Points on a hilly landscape, in no order, each with its height.
From any point a ball rolls to the lowest of the 3 points nearest to it. It stops when none of these is lower. Distance is the straight distance between rows; heights are no part of it.
k_583: [ 78 142 126 106 174 157  62 131 146 122  79 143 111 106  77 163 147  59
  86 107 152  90 125 170 197 105 132 107 118 161]  (h 359)
k_646: [147  90 153 148 114 159 128 157 110 154 147 156 110 134 165 127 132 137
 172 152 113 133 172  94 130 133 131 129 143  85]  (h 632)
k_209: [178 124 158 155 113 176 120 177  66 155 129 155 117 144 158  94 146 129
 185 104 137 147 144  61  98 118 126 101 165  87]  (h 571)
k_741: [216 195 108 165 161 171 177 156 106  92 163  92 120 126 126 138 111 156
 105 137 146 142  80 106 142 151  92 142 187 153]  (h 726)
k_69: [ 63 133 111 102  85  97 146  82 176 122 147 108 171 154 153 114  77 148
 100 144 125 145  95 163 141 117 141 129 132 130]  (h 641)
k_208: [126  51 166 126 140 132  89 140 134 149 115 179  95 104 128 141 176 112
 157 159  96 117 220  95 129 151 131 142  76 121]  (h 534)
k_961: [110 163 110 122  73 158  84 106 157 120 156  88 167 183 157 138  91 125
 108 147 138 185 115 151 187 132 156  91 162 141]  (h 344)
k_796: [151 144 131 160 111 152  85 154  88 131 122 128 125 144 116 100 164  93
 144  87 138 160 135  85 127 138 142  82 134 131]  (h 559)
k_386: [117 113 159 120 180 154  83 117 160 129  91 168 104  98  93 184 152  99
 102 145 111 104 169 139 190 143 118 151  99 170]  (h 453)
k_689: [117  84 133 136 119 124 132 119 159 133 153 140 124 131 152 132 117 129
 144 165 101 123 161 124 144 142 139 145 114 111]  (h 593)
k_861: [ 55  48 132 108  92 134  57 166 122 126 127 148 121 141 163 127 196  76
 153 151 110 129 205  91 138 133 139 111  80  71]  (h 763)
k_666: [218 160 111 156 172 141 177 155  70 106 135 101 111 101 129 121 130 157
 135 119 142 110 109 107  77 138  82 145 155 140]  (h 520)
k_824: [ 95 119 134 129 147 130 112 128 118 152  89 153 102 116  93 132 150 102
 120  97 131 101 116 145 125 101 143 100 132 128]  (h 506)
k_835: [ 69 111 121 103 100  71 130  92 162 118 117 117 166 121 116  92 125 107
 115 119 111 129 125 136 125 125 139 123  66 126]  (h 211)
k_41: [110 157 113 101 102  76 153  71 173  91 144  85 176 127 113  98  96 127
  91 114 135 156 101 134 118 137 131 139 104 143]  (h 639)
k_944: [150  96 152 130 153 121 127 158  75 160  87 167  93  89 103 100 177 116
 168  97 125  97 158 102  73 122 119 121 101 124]  (h 368)
k_795: [150 178 121 147 149 168 166 155  80 147 116 131 108 132 128 139 113 164
 119  96 146 127  70 144 118 101 132 101 202 127]  (h 834)
k_798: [ 61  47 150  95 122 117 106 119 159 164 114 167 104 126 146 141 157 130
 138 164 103 100 181 139 138 122 141 134  88 104]  (h 721)
k_275: [125  89 126 120 130  95 159 116 137 130 144 143 121 122 142 117 113 157
 146 150 108  94 140 147  95 127 125 164 113 111]  (h 522)
k_668: [176 181 131 167 180 220 116 191  84 146 111 152  97 129 106 162 151 118
 124  93 165 118 105 106 183 125 109  97 168 144]  (h 256)
k_505: [179 209 114 145 116 176 123 161  85 136 116  89 131 162 112 136 136 133
 112  68 173 188  77 116 138 119 139  81 186 152]  (h 503)
k_860: [119 180 109 120  92 131 109  81 169 101 146  72 172 151 132 127  79 113
  87 123 141 180 107 143 177 141 143 117 138 166]  (h 474)
k_160: [130 113 151 113 184 156 145  92 187 126 140 150 106 114 130 199  91 167
  93 188 104 108 137 173 177 136 115 185 156 160]  (h 596)
k_859: [119 147 133 136 160 162 101  95 182 103 127 123 133 111 117 173 105  91
  91 152 116 115 146 146 223 150 127 151 115 159]  (h 467)
k_901: [114 147 124 121 156 106 158  71 173  90 130 108 143  99 104 125  96 112
  89 129 118 105 115 151 146 142 120 166 111 148]  (h 500)
k_657: [189 200 107 144 162 142 170 126 131  77 157  92 135 113 103 140 105 121
  86 133 145 139  80 115 156 148  93 152 152 157]  (h 787)
k_206: [108 131 117 127 119 138 148  81 178 111 162 109 140 143 149 137  70 144
  96 169 111 134 108 160 171 138 140 148 158 133]  (h 699)
k_692: [136 110 145 149 101 122  95 174  78 139 119 149 126 129 123  83 179  92
 170  97 129 143 159  66  93 129 132 101 105 102]  (h 603)
k_622: [154 130 137 145  91 147 147 162  90 145 163 137 133 166 180 109 113 165
 171 132 131 161 124  91  97 119 132 124 177  84]  (h 643)
k_24: [ 62  64 154  98 154 132  67 118 149 163  86 178  83 116 103 145 171 113
 120 132 120  86 170 154 137 107 145 120 105 130]  (h 749)
k_392: [125 169 114 119 125 118 161  79 165  95 150  93 161 130 122 128  78 135
  74 129 133 144  86 149 144 136 131 143 158 151]  (h 604)
k_630: [ 77  99 124 113 103 173  51 117 152 131 145 129 130 151 153 148 138  98
 125 161 124 131 162 156 192 116 162  81 143 109]  (h 184)
k_468: [123 165 121 146 126 181 108 132 106 144 128 135 121 165 132 152 116 131
 117 106 145 144  89 146 161 104 152  85 202 126]  (h 482)
k_713: [143 118 115 131 144  73 172 134  78 138 111 130 113 100 121  92 135 166
 150  97 139  93 116 142  31  95 113 126 114 112]  (h 408)
k_64: [137 101 155 139 149 155 119 143 106 159 103 171  90 117 123 139 150 129
 155 120 121 106 151 124 118 125 132 127 143 125]  (h 468)
k_891: [142 139 141 143 124 157 123 158  81 158 119 149 110 140 130 110 137 136
 154  94 138 135 114 108 104 106 132  93 173 101]  (h 509)
k_981: [194 188  96 125 197 146 202 159 100  90 146 101 100 104 125 154  92 182
  83 149 176  90  71 142 134 117  72 155 192 158]  (h 660)
k_922: [135  59 156 129 134 120 137 136 140 151 144 167 107 118 155 139 137 156
 168 173  98 106 188 121 111 140 124 162 111 107]  (h 589)
k_655: [203 137 116 157 148  88 164 147  58 112 114  99 125  73 104  83 157 134
 159  86 138 108 131  92  25 129  90 121  88 132]  (h 497)
k_614: [132 137 123 152 104 155 125 118 138 132 160 118 138 162 154 135 103 137
 126 145 123 155 120 123 156 138 146 117 162 122]  (h 631)
k_739: [178 170 110 136  85 119 141 110 147 101 183  74 158 160 133 112  95 132
 116 132 136 190 110  92 127 169 135 138 134 145]  (h 826)
k_12: [125 127 120 132  84  97 142 128 139 121 162 115 157 149 144 108 115 141
 139 143 117 153 123 109 110 145 136 134 117 115]  (h 704)
k_112: [224  93 137 158 148 139 147 159  93 128 158 141 107 109 166 111 121 160
 183 155 117 109 172  84  77 155  93 174 133 117]  (h 702)
k_551: [ 71 126 126 113 130  97 106  93 152 128  88 127 143 112  92 111 132  79
  96 100 124 121 119 153 143 115 143  99  91 136]  (h 343)
k_122: [ 34  71 122  82  95  58 146  88 180 122 114 121 177 125 142  94 131 129
 127 148  98 103 129 154 135 127 121 157  45 103]  (h 376)
k_690: [171 148 132 139  78 105 143 166  83 136 152 118 149 145 141  83 145 138
 169  98 142 172 124  78  57 131 126 120 122 117]  (h 648)
k_682: [ 86 134 117 117  52 131  92 132 146 135 155 107 167 184 176 129 123 122
 141 153 133 179 133 125 155 130 151 100 133 112]  (h 466)
k_936: [ 86 138 120 110  71  96 128 117 147 139 141 112 160 163 137 109 113 130
 122 123 133 163 102 137 121 119 147 108 120 130]  (h 628)
k_615: [167 131 152 150 151 199 133 163  71 166 114 163  90 130 145 134 134 153
 163 105 134 118 128 108 119 109 125 114 190 107]  (h 566)
k_99: [156  97 115 124 152  57 163 107 120 112 124 131 117  96 125 102 130 152
 143 135 126  73 148 132  54 130 102 176  72 121]  (h 714)
k_277: [135  87 129 148 113 117 113 125 154 114 154 128 138 119 142 120 136  98
 147 166  84 137 192  79 153 173 132 138  74 116]  (h 581)
k_68: [206 104 151 172 119 152 127 178  68 133 134 147 120 110 143  85 162 109
 191 113 115 139 175  36  81 152 107 129 103 107]  (h 548)
k_792: [191 121 131 164 149 166 144 133 140 117 169 126 111 125 145 146 112 141
 138 164 111 133 142 108 151 170 118 160 158 133]  (h 515)
k_255: [170 169 124 172 116 171 113 147  99 133 139 116 134 156 130 126 131 119
 133 105 140 172 113  99 144 141 139  97 168 140]  (h 616)
k_790: [202 145 114 156 113 108 156 141  93 107 162 101 141 124 130  90 130 142
 146 114 132 151 115  89  72 149 114 132 128 130]  (h 579)
k_98: [ 46 138 121  97 121  83 132  36 198  85 118  92 173  86 106  97  92 109
  81 109 117 122 126 161 165 138 120 152  73 146]  (h 498)
k_626: [179  82 127 150 127 105 141 134 143 102 174 127 130 111 147 116 134 123
 166 173  94 121 192  76 110 188 113 175  80 109]  (h 614)
k_553: [108 111 138 125  56 102 138 174  98 134 142 131 170 169 178 108 162 134
 189 134 116 168 144  74  78 133 129 146 126  70]  (h 314)
k_407: [134 157 134 145 176 187  82 162 110 135 102 152 100 122  92 175 154  89
 108 104 157 108 118 136 194 116 127 105 147 152]  (h 355)
k_556: [165  99 149 133 143 126 149 152  77 157 116 168 101 111 151 111 127 162
 182 125 117  95 155 114  66 112 114 143 135 108]  (h 530)
k_179: [105 107 120 131  98 109 105  94 186  92 154 105 163 124 143 116 114 100
 123 166  94 146 161 103 168 166 134 132  71 127]  (h 528)
k_173: [134  72 163 117 165 108 127 128 116 160  94 191  94  94 116 135 160 157
 159 132 111  83 173 135  82 120 118 153  98 136]  (h 711)
k_308: [ 56 105 125 104  82  83 143 136 128 153 118 144 156 160 141 105 136 143
 149 117 126 128 112 138  92  98 140 120 115  81]  (h 610)
k_885: [ 95 128 133 113  51  87 103 172  94 140 113 122 163 169 140  92 180 101
 169  95 137 172 141  76  76 134 134 114  93  96]  (h 313)
k_417: [187 159 118 155 172 112 167 159  66 115  94 103 113  67  82 118 154 125
 138  81 146 107 104 118  58 111  94 120 103 141]  (h 510)
k_20: [102 165 110  95  86  74 167 129 114 149 118  97 142 154 121 100 115 160
 113  85 158 166  75 152  67  91 150 102 138 124]  (h 630)
k_620: [190 114 120 158 104 117 152 141 117 111 183 118 141 132 150  96 120 145
 166 154 118 148 145  83  95 163 116 156 129 109]  (h 649)
k_288: [ 86  87 153 112 122 108 126 155  92 169  97 173 105 132 130 100 159 131
 171 100 128  97 140 119  77  91 137 112 124  80]  (h 424)
k_535: [148 145 128 151 143 162 140 130 125 131 135 132 114 136 130 148 106 137
 117 131 121 126 104 142 155 131 135 125 171 137]  (h 565)
k_642: [184 128 147 154 176 141 139 152  95 134 103 151  98  88 103 134 156 115
 150 112 117 104 148 106 105 147 107 146 104 153]  (h 414)
k_182: [155 160 126 127 182 128 171 148 100 129  96 133  97  89  94 151 130 137
 113 107 139  94  94 154 109 105 107 130 136 143]  (h 395)
k_490: [ 60 133 113 111 117 131  72 111 135 139 101 128 137 142 106 119 138  89
 107  98 143 126 109 163 148  92 156  71 135 128]  (h 261)
k_637: [140 103 116 132  73  78 166 165 108 109 170 116 184 164 198 108 134 173
 186 157 116 150 138  93  46 146 101 191 136  72]  (h 496)
k_297: [150 151 115 137 127  79 162 133  96 121 111 108 134 102  97  97 139 132
 131  87 142 138 101 122  57 117 130 111 102 131]  (h 417)
k_914: [150  84 144 153 113 124 114 156 114 131 135 158 120 119 131 108 161 101
 172 137 103 127 183  68 114 158 130 133  85 108]  (h 580)
k_745: [111 131 114 123 121 195  31 127 146  95 131 113 141 140 123 146 147  68
 112 148 132 131 157 160 217 128 156  78 143 146]  (h 19)
k_825: [ 79 111 136 103 150 108 152  82 166 135 107 138 121 115 119 141  98 136
  98 133 114  91 118 184 140 114 135 145 119 136]  (h 195)
k_534: [143 132 145 129 181 146 133 168  68 169  71 161  81  90  91 134 166 127
 147  76 143  91 114 132  88 100 120 109 142 129]  (h 292)
k_383: [106 162 129 120 181 173 116 156 109 160  89 159  91 126  96 174 127 119
 100  97 156  96  83 166 167  92 135 103 173 136]  (h 433)
k_600: [151 120 105 128 105  76 171 138  99 118 159 123 149 140 154  89 113 171
 152 128 138 121 111 123  50 128 112 150 128 108]  (h 682)
k_947: [ 62 124 123 103 107  82 104 122 124 154  89 129 143 138  95  93 154 105
 120  76 145 133 106 140  91  89 148  83 102 114]  (h 460)
k_186: [118 131 120 133  70 113  82 137 138 116 148 103 164 161 141 112 144  94
 141 141 119 181 152  86 148 159 138 104  89 124]  (h 557)
k_101: [153 129 136 161 139 212  91 150 117 141 138 144 100 154 149 165 128 129
 138 141 127 133 145 125 192 133 148 106 196 116]  (h 475)
k_242: [ 83  82 151 115 128 172  78 134 132 164 126 159  86 147 147 158 144 123
 138 145 126 103 161 145 159 106 154 104 159 102]  (h 305)
k_555: [106 175 116 125 120 114 110 114 129 126  96 102 142 131  90 123 132  91
  96  78 149 155  89 147 133 106 147  84 124 150]  (h 340)
k_163: [168  93 139 117 191  79 143 112 123 126 107 161  98  85 109 136 145 168
 143 138 117  67 163 147  62 127  92 184  85 152]  (h 693)
k_264: [112  84 169 124 165 186  66 138 134 163 104 179  73 124 129 180 160 135
 133 147 126 110 173 138 161 118 140 126 161 132]  (h 374)
k_204: [ 64 133 132 101 171 158  84 114 149 148  87 155 106 124 104 180 121 105
  91 117 148  86 102 195 189  93 142 110 157 149]  (h 365)
k_159: [ 69 115 118 118  89 132 103  95 164 136 144 122 154 159 157 132  96 125
 112 154 123 139 118 155 171 116 148 101 138 119]  (h 555)
k_178: [ 57 112 119 102  69  87  97 134 133 141 115 124 166 163 134 104 151 105
 140 115 127 152 123 121 110 118 142 101  89 113]  (h 546)
k_594: [139 181 121 119  82 143 144 147  90 155 143 113 128 184 154 118  99 171
 131  93 160 185  77 126 103 104 156  92 205 122]  (h 642)
k_810: [163 166 105  99  91  56 163 106 138  91 153  61 161 128 109  85 113 130
 121 108 150 168 103  96  65 154 126 143  92 141]  (h 710)
k_391: [107  91 137 125 132 139  94 105 163 127 117 141 115 114 120 143 141  85
 121 157  98 112 181 124 173 149 141 127  86 141]  (h 463)
k_931: [ 68  60 131 112  97 112 119 129 163 133 137 137 144 134 170 135 156 112
 146 181  93 122 174 116 149 144 134 142  72  89]  (h 684)
k_416: [ 87  72 115 110  81  83 159 127 167 111 168 120 175 149 189 128 129 151
 151 188  92 131 140 123 110 146 118 181  95  79]  (h 575)
k_915: [147 135 128 126 169 140 162 110 151 119 138 138 104 119 124 164  95 156
 104 157 116  98 109 163 147 132 116 174 164 147]  (h 600)
k_925: [ 71  72 140  93 135  86 148  91 158 152 105 157 121 119 123 121 126 145
 125 140 104  81 143 172 115 110 135 151  84 122]  (h 332)
k_440: [210 146 129 167 160 145 163 160  69 117 123 122 115  95 115 117 149 131
 149 102 131 117 126  95  85 143  98 130 124 142]  (h 457)
k_79: [105 104 151 112 169 208  59 130 152 157 121 161  86 140 140 207 143 134
 113 160 134 111 160 175 204 111 150 115 187 131]  (h 431)
k_228: [151 111 135 132 152 146 148 100 175 118 160 129 116 120 135 161  95 141
 117 182 101 115 143 145 161 153 123 175 142 140]  (h 531)
k_771: [180 140 132 158 166 185 141 125 161 111 163 122 107 134 140 171  91 139
 113 174 115 131 134 131 193 163 118 167 169 144]  (h 450)
k_124: [212 163 113 156 173 184 172 149 116 115 165 123 103 130 143 155  96 168
 118 158 132 119  99 125 148 153  96 161 198 145]  (h 783)
k_34: [207 161 104 151 142 140 175 141  87 103 157  99 122 126 142 108 104 172
 123 133 141 138  94 109  86 141 103 138 184 138]  (h 623)
k_170: [130 180 117 135 106 136 125 125 115 135 120 102 139 160 114 129 115 127
 103  91 153 175  78 137 129 110 152  87 168 145]  (h 360)
k_26: [135 170 118 106  72  70 145 154  92 153  98  76 132 140  96  88 147 122
 140  58 169 180  98 111  49 109 149  87  97 131]  (h 523)
k_104: [ 96 116 131 108 146  86 132  65 183  91 113 118 150  83  98 107 118  96
 104 123 100  98 147 135 147 146 123 159  54 148]  (h 429)
k_749: [215 129 130 166 130 170 158 165  81 133 169 132 121 133 170 103 108 169
 170 138 123 142 132  84  89 137 107 147 183 105]  (h 655)
k_511: [ 78  71 132 114 110 137 117 108 174 145 154 135 125 140 181 156 121 132
 132 194 100 124 173 146 179 133 144 130 112  97]  (h 640)
k_286: [  8  73 128  82  92  97  87 120 144 152  96 143 143 150 133 105 161 108
 128 122 123 104 125 156 128  89 142 101  87  91]  (h 471)
k_50: [ 39  99 126  99 119  99 102 117 130 168  89 152 121 138 107 106 144 115
 118  93 131 102 104 170 111  80 151  94 119 106]  (h 382)
k_200: [149 140 136 153 160 185 101 140 132 134 116 147 102 124 114 171 136 101
 120 135 126 113 138 130 193 141 130 125 148 148]  (h 413)
k_157: [ 38  77 119  90  75  88 145  99 188 113 138 113 185 143 184 123 128 136
 127 175  97 130 129 146 146 132 128 159  74  89]  (h 495)
k_93: [185 155 105 134 187  93 186 119 106  86 113  99 112  80  96 132 124 140
 112 123 152  85 106 134  78 125  82 157 116 144]  (h 95)
k_403: [165 137 111 141 131 115 161 112 131 102 159 113 134 127 127 112 103 142
 117 139 120 131 108 124 109 149 119 149 141 132]  (h 775)
k_565: [ 73  86 121 104  99  74 122  80 194  88 132 109 175 105 137  93 126  97
 119 154  90 124 160 106 156 160 124 154  23 119]  (h 452)
k_414: [192 148 136 170 122 145 135 160  71 129 133 126 126 116 118  94 158 116
 157  90 130 152 130  72  91 142 121 111 128 130]  (h 507)
k_52: [145 147 141 133 180 184 145 157 106 161 106 167  82 122 125 177 118 162
 123 123 134 100 101 154 156 112 122 139 190 141]  (h 479)
k_707: [134 139 141 129 188 129 136 139 122 141  81 154  95  87  80 153 156 101
 115 104 133  92 122 147 134 118 114 133  99 156]  (h 455)
k_670: [154 124 123 125 160  73 153  94 141  91 119 116 132  78  88 104 133 109
 127 120 109  95 139 120  94 146 111 157  65 145]  (h 739)
k_120: [132 151 107 117 127  75 176 111 122 109 127 101 141 119 111 105 106 153
 105 107 140 129  83 153  73 106 130 124 136 131]  (h 543)
k_375: [141 221 111 122 128 141 149 168  84 148  84  78 119 133  83 142 128 144
  93  53 186 177  45 144 111  82 139  69 177 141]  (h 618)
k_513: [ 67  77 135 114  72 106 138 147 132 131 141 136 167 161 192 131 153 137
 172 164  93 138 154 112 108 129 131 146 116  61]  (h 459)
k_333: [ 49 121 110  98  69 152  78  98 183 125 151 108 167 161 188 138  94 126
 111 179 132 156 123 178 200 114 157  88 142 116]  (h 607)
k_257: [ 84 185 111 103 118 112 153  83 156 121 117  88 157 137 113 133  76 135
  57  95 155 162  66 184 143  95 146 113 162 157]  (h 367)
k_239: [ 90  91 116 106 122  68 171 104 144 134 127 136 145 125 128 100 112 151
 131 132 112  92 120 165  86 109 123 154  91 111]  (h 436)
k_336: [156 138 120 137 161 107 175 130  96 123 113 125 110  95 111 119 126 149
 132 110 129  99 105 143  74 114 116 135 130 131]  (h 291)
k_895: [172 159 118 170 148 184 109 119 163  97 160 105 141 141 134 164 102  94
 106 157 116 148 140 121 224 167 124 137 148 154]  (h 358)
k_574: [174 172 134 149  85 171  96 165  78 147 133 111 131 175 138 103 144 126
 153  76 164 190 120  78 116 127 145  81 172 126]  (h 619)
k_425: [116 188 123 143 162 152 108 132 134 111 103 120 139 115  84 158 124  73
  86  96 156 119  96 150 197 116 122 105 127 162]  (h 432)
k_276: [209 128 127 166 152 111 151 141  90 104 138 123 116  90 116  99 146 124
 160 119 116 111 144  82  72 159 103 149  95 137]  (h 454)
k_904: [193  65 152 136 157 113 134 135 137 123 155 157 107  92 138 135 145 153
 171 179  97 111 207  99  96 170 105 193  90 128]  (h 620)
k_879: [ 88 119 168 102 200 154  99 122 155 161  85 196  94 105  94 211 134 149
  91 143 136  91 125 186 176 105 117 149 145 165]  (h 462)
k_560: [119 165 124 137 152 144 139 100 161 105 129 121 130 117 111 157  88 109
  89 131 127 119 100 160 181 128 129 142 142 155]  (h 532)
k_974: [109  94 134 135 120 107 127 126 132 138 118 149 122 115 118 113 148 104
 142 127 104 113 156 114 119 137 134 125  85 122]  (h 542)
k_377: [ 90 176 113 115 127 121 138 112 125 138 100 108 139 139 102 133 107 132
  84  86 156 147  65 173 130  91 153  91 164 142]  (h 173)
k_724: [153 112 132 115 184 106 158 106 133 127 119 152 102  97 125 148 116 171
 123 147 121  78 133 166  94 129 103 181 125 150]  (h 666)
k_269: [161  69 186 132 136 172  97 175  92 167 115 185  83 123 153 118 166 128
 190 135 121 118 203  64 100 123 123 132 133  87]  (h 667)
k_640: [ 81 105 115  98  73  48 145 115 166  99 141 108 195 137 148  91 139 127
 141 142 100 142 131 105  99 155 117 163  48 106]  (h 412)
k_999: [ 94  73 141 121 137 121  76 125 132 137  97 162 100 107  95 121 178  76
 132 124 105 105 187 108 132 139 141 121  64 137]  (h 502)
k_693: [137 162 137 107 202 140 167 131 153 124 127 154  94 102 100 190  93 158
  83 152 145  90  99 177 171 116  94 180 146 170]  (h 662)
k_759: [103 114 133 137  97 141  88 147 108 146 131 144 126 155 136 115 151 109
 150 120 138 137 141 105 131 119 148  88 140  97]  (h 499)
k_363: [212 196 100 140 196 147 194 167  87  95 139  96 104  90 101 148 117 159
 103 130 170  92  85 117 118 124  61 142 146 153]  (h 621)
k_838: [ 70 114 125 110 142 163  51 116 149 129 100 134 114 131 112 150 136  81
 104 124 133  99 133 177 183 103 155  93 140 141]  (h 296)
k_149: [176 104 124 154 125 149 158 140 123 127 179 135 115 134 162 130 102 165
 156 168 115 128 144 117 119 152 121 157 167 107]  (h 578)
k_826: [128  63 164 125 155 141 113 109 170 151 136 167 100 109 142 175 143 146
 131 194  93 123 198 133 161 146 132 159 109 136]  (h 625)
k_421: [ 66 138 113 116 116 152 100  66 189 107 129 103 162 127 151 144  76 110
  84 155 117 136 118 188 209 126 142 116 141 146]  (h 624)
k_868: [104 112 122 117 105  63 151 134 113 133 123 135 149 123 119  84 149 129
 148 110 122 120 125 124  71 118 129 126  80 108]  (h 533)
k_74: [158 163 110 116  60 116 165 151 117 134 188  94 150 192 174 110  87 179
 142 142 147 194  96 107  95 142 135 143 181 119]  (h 752)
k_110: [200 193 114 165 157 195 175 173  85 122 143 118 118 135 136 139 113 166
 121 113 147 143  77 110 140 133 104 117 201 146]  (h 779)
k_805: [114 152 145 106 195 118 148  94 179 109 110 145 116  76  83 172 110 122
  83 134 132  88 127 168 177 129 100 187 100 173]  (h 700)
k_174: [147 156  91 102 110  60 190 112 116 106 154  82 145 148 140  90  90 191
 106 130 167 142  75 148  47 115 119 141 159 128]  (h 694)
k_312: [174 201 105 126 108 123 166 117 127 102 155  63 142 154 119 121  94 152
  90 111 160 183  70 121 119 140 128 130 175 165]  (h 733)
k_328: [101 133 142 118  60 113 119 176  89 158 134 132 151 179 162 106 147 136
 171 106 140 169 123  88  83 113 138 113 147  80]  (h 142)
k_625: [ 90 121 133 123 100 129 116 141 104 162 120 151 123 154 135 112 134 134
 148 105 136 129 109 127 109  94 146  91 160  92]  (h 430)
k_780: [137 129 116 125 122  77 149  97 149 100 146 109 153 111 107  98 122 117
 121 126 115 124 128 114 105 152 124 144  82 136]  (h 765)
k_833: [130  93 144 138 140 180 119 122 152 156 149 152  97 140 165 178 107 146
 133 176 109 127 162 139 182 132 146 135 171 111]  (h 406)
k_789: [205 161 124 183 138 173 141 142 111 111 157 111 128 137 131 131 122 129
 124 128 123 157 113  92 153 164 114 135 163 141]  (h 582)
k_237: [ 59 112 118 103  81 125 114  76 203 108 156  98 169 139 182 127  87 132
 107 177 114 152 128 156 190 133 139 129 103 117]  (h 627)
k_781: [169 132 140 143 179 157 122 112 179  98 145 130 113 103 112 179 117 111
 107 170 102 119 158 120 194 169 108 186 112 165]  (h 508)
k_940: [112  66 165 104 173  79 120  92 165 127  87 169 114  77  88 136 162 128
 125 144  84  85 187 139 115 142 118 173  44 159]  (h 357)
k_624: [111 124 140 120  89 102 138 170  75 159 118 151 135 146 145  90 145 146
 175  93 143 139 113 106  58  95 130 105 142  74]  (h 304)
k_831: [134 141 135 145  81 164  92 152  97 147 145 132 134 179 150 118 131 127
 152 115 146 170 126  99 132 117 149  85 179  99]  (h 558)
k_612: [125 145 113 143 104 171  73 101 163 101 149 100 163 154 145 145 107  96
 108 155 123 162 141 148 210 142 155  98 146 151]  (h 210)
k_83: [168 160 112 129 177 133 182 135 113 111 136 127 101 106 123 151  97 169
 105 140 140  97  87 156 121 122 103 159 172 147]  (h 524)
k_201: [158 172 121 154  97 190 108 144 105 145 156 116 127 189 159 134 103 156
 133 118 148 184 104 116 160 122 150  90 215 118]  (h 560)
k_706: [119 196 111 109 108  91 144  90 153 102 118  62 157 127  98 120  96 113
  80  85 163 177  82 141 127 123 142 120 125 165]  (h 526)
k_246: [172 190 127 153 180 168 153 191  76 133  94 128 101  86  72 149 155 116
 117  80 169 114  85 113 143 113  90  95 125 148]  (h 74)
k_627: [130  93 132 146 124 180  47 151 122 124 133 140 109 138 127 134 168  79
 140 139 122 131 188 101 176 143 150  91 124 118]  (h 564)
k_609: [136 172 125 116  55 131  99 164  86 161 131 102 130 188 132 103 140 122
 154  74 172 191 114  93 101 120 153  85 150 118]  (h 665)
k_694: [ 43  72 119 101  79 103  75 137 143 120 113 136 154 139 145 108 180  79
 137 145 109 129 170 104 134 132 137 107  54  94]  (h 729)
k_528: [154 191 113 130  78 152  83 126 128 121 142  79 152 185 129 127 116 101
 119 107 150 196 117 126 167 144 157  84 150 165]  (h 473)
k_921: [ 97 101 153 102 174  99 126  90 169 133  81 159 114  90  88 146 142 111
 107 132 106  86 149 162 142 128 129 155  80 161]  (h 320)
k_128: [150 182 113 122 122  86 167 101 134  94 130  73 149 111  91 111 109 126
  95  94 154 161  82 129  97 130 126 128 118 157]  (h 617)
k_516: [ 71  90 130 106 120 105 128  78 185 118 126 127 144 112 137 121 106 113
 109 153  97 105 149 149 159 142 133 142  76 128]  (h 356)
k_248: [166 120  85 123 116  29 174 125  84 107 138  92 149 120 141  72 132 171
 147 117 162 111 113 111   4 116  88 146  97 105]  (h 757)
k_907: [111  78 159  97 183  92 140  97 149 152  89 186 105  94 106 157 140 178
 128 146 109  78 152 185  97 107 115 171 103 154]  (h 703)
k_402: [ 97 137 129 132 141 133  90  96 155 108 102 124 136 114 102 140 128  69
  99 118 116 119 137 141 181 131 138 115 104 153]  (h 410)
k_923: [123 127 126 122 146 107 167 135  96 152 102 146 105 115 118 118 122 161
 138 100 134  98  98 162  73  90 133 117 148 117]  (h 411)
k_369: [ 71 105 116 111  95 130  52 112 148 112 121 120 149 140 123 114 149  72
 120 130 123 135 152 132 164 124 151  80  94 131]  (h 312)
k_939: [ 40 133 112  92 114 165  55  94 160 127 114 118 144 146 133 141 110 101
  95 132 145 119 107 209 195  88 165  74 163 136]  (h 193)
k_585: [155 127 130 161 132 126 125 112 142 109 141 118 135 116 112 122 129  98
 127 133 104 135 143 103 150 160 135 131 103 142]  (h 798)
k_787: [130 127 151 130 183 164 110 145 127 153  91 174  85 114  97 180 150 122
 117 126 134  99 131 142 164 124 124 134 141 153]  (h 415)

Call two points neighbours if one is among the 3 nearest of the other. Go from one point of each pair to the other, from neighbour to neighbour, staying as low as possible. Name the highest point that can't be avoided.
k_939 / k_745 | k_838
k_835 / k_246 | k_787
k_835 / k_745 | k_551
k_93 / k_246 | k_182
k_377 / k_490 | k_555
k_534 / k_328 | k_288

For each start below, name the point where the ball stops.
k_99 | k_825
k_914 | k_835
k_560 | k_835
k_749 | k_745
k_163 | k_336
k_585 | k_835
k_810 | k_377
